Each row is a point on a tangle of strands that fork and nearly touch. The rows are in no order.
In the rows, zero is written as 128.
Points whose rows are less than 30.1 apart are linked; no others are. Some points are linked to none.
<368>: [ 95 140 127  97 160 127 125  90]
<377>: [ 94 139 183 106 136  77 117 174]
<426>: [ 91 117 116 157 120  92 139  90]
<192>: [128 122 174 150 110  81 113 195]
<88>: [113 109 105 160 111 112 144  90]
<832>: [148 101 103 104 127 138 150  49]
<822>: [105 134 162 138 117  76 114 175]
<8>: [169  96  94 116 117 159 150  67]
<525>: [159 140 110 124 137 184 123 138]
<485>: [ 94 142 191  93 145  88 120 176]
<139>: [155  88  88 157  97 144 152  86]
<282>: [173 101  97 115 121 172 146  72]
<168>: [144 119 102 160 114 150 137 119]
<471>: [129 104 112 103 134 129 150  46]
<530>: [ 74 148 141 101 155  99 118 115]
<760>: [142 101  93 187  91 130 148 114]
<90>: [ 96 147 182  79 152 106 119 174]
<803>: [142 134 175 121 126 119 114 201]
<39>: [115 117 105 171 108 113 140 111]
<191>: [171 145 159 101 133 171 113 207]
<66>: [174 146 111  98 151 216 116 142]
<238>: [148 125 166 147 110 108 111 202]
<271>: [150 133 115 182  97 123 127 164]
<825>: [101 116 118 112 144 116 140  55]
<208>: [180 124 104 100 146 205 135  87]
<384>: [178 102  91 141 110 179 146  94]
<354>: [104 143 133 132 127 105 121 145]
<261>: [120 142 151 124 126 109 117 172]
<149>: [ 99 152 133  82 167 137 116 116]
<300>: [126 121 106 167 109 123 137 118]
<849>: [ 79 143 137 130 133  81 122 125]
<7>: [ 89 137 137 159 116  67 123 142]
<804>: [ 98 156 165  63 166 127 116 160]
<244>: [ 90 141 134 133 133  96 124 132]
<73>: [130 120 105 154 117 136 138 110]
<204>: [100 157 139  68 173 146 115 126]
<37>: [161 124 101 140 125 177 133 114]
<117>: [160  97  99 101 122 149 150  53]
<681>: [ 86 125 118 158 119  87 136 104]
<603>: [ 99 159 152  60 172 139 114 145]
<514>: [129 130 125 188  93  89 123 165]
<18>: [113 127 163 154 109  70 114 181]
<809>: [146 143 133 140 118 134 115 176]
<25>: [149 122 100 173 104 143 136 133]
<626>: [100 147 128  94 164 136 122 101]
<126>: [163 109  95 147 114 171 141 102]
<522>: [185 113 100 106 133 200 141  85]
<373>: [ 70 149 149 100 152  87 118 127]
<211>: [150 136 127 168 102 121 119 177]
<230>: [115 134 131 177 100  85 125 155]
<576>: [129 138 163 119 127 113 112 187]
<729>: [142 129 107 177 103 133 134 148]
<770>: [154 127 176 132 119 123 110 209]
<30>: [ 87 135 125 160 119  80 129 125]
<702>: [157  84  91 140 101 141 151  71]
<313>: [ 70 146 145 120 141  75 120 130]
<40>: [106 135 173 123 127  82 115 178]
<129>: [162  88  91 129 107 148 151  67]
<216>: [153 134 139 162 102 117 113 190]
<484>: [118 109 112 110 138 126 147  55]
<339>: [ 95 127 124 103 155 114 136  61]
<406>: [173 130 110  87 158 207 130  90]
<814>: [157 130 149 155 104 116 112 200]
<523>: [ 74 148 136  92 164 107 121 103]
<749>: [ 85 137 127  92 164 120 129  73]
<806>: [156 130 105 137 130 173 127 125]
<336>: [105 137 135 168 107  75 122 156]
<179>: [ 98 152 177  69 158 115 118 169]
<720>: [183 103  97 110 123 186 145  78]
<305>: [160 142 109 111 148 191 121 133]
<651>: [148  96  91 175  96 140 148 100]
<710>: [103 105 107 160 112  98 147  83]
<741>: [139 119 184 144 112  99 111 204]
<697>: [115 143 142 131 126 108 118 159]
<476>: [164 145 112  96 159 202 118 125]
<343>: [166 140 111  90 161 208 120 110]

A fork is a point with three links, a tip a point with one. Leave the first point through the second and follow the links. Name the first fork or tip that comes.
<282> / <720>: <476>
<129> / <702>: <760>
<822> / <18>: <238>
<30> / <7>: <514>
<806> / <37>: <384>
<825> / <484>: <8>
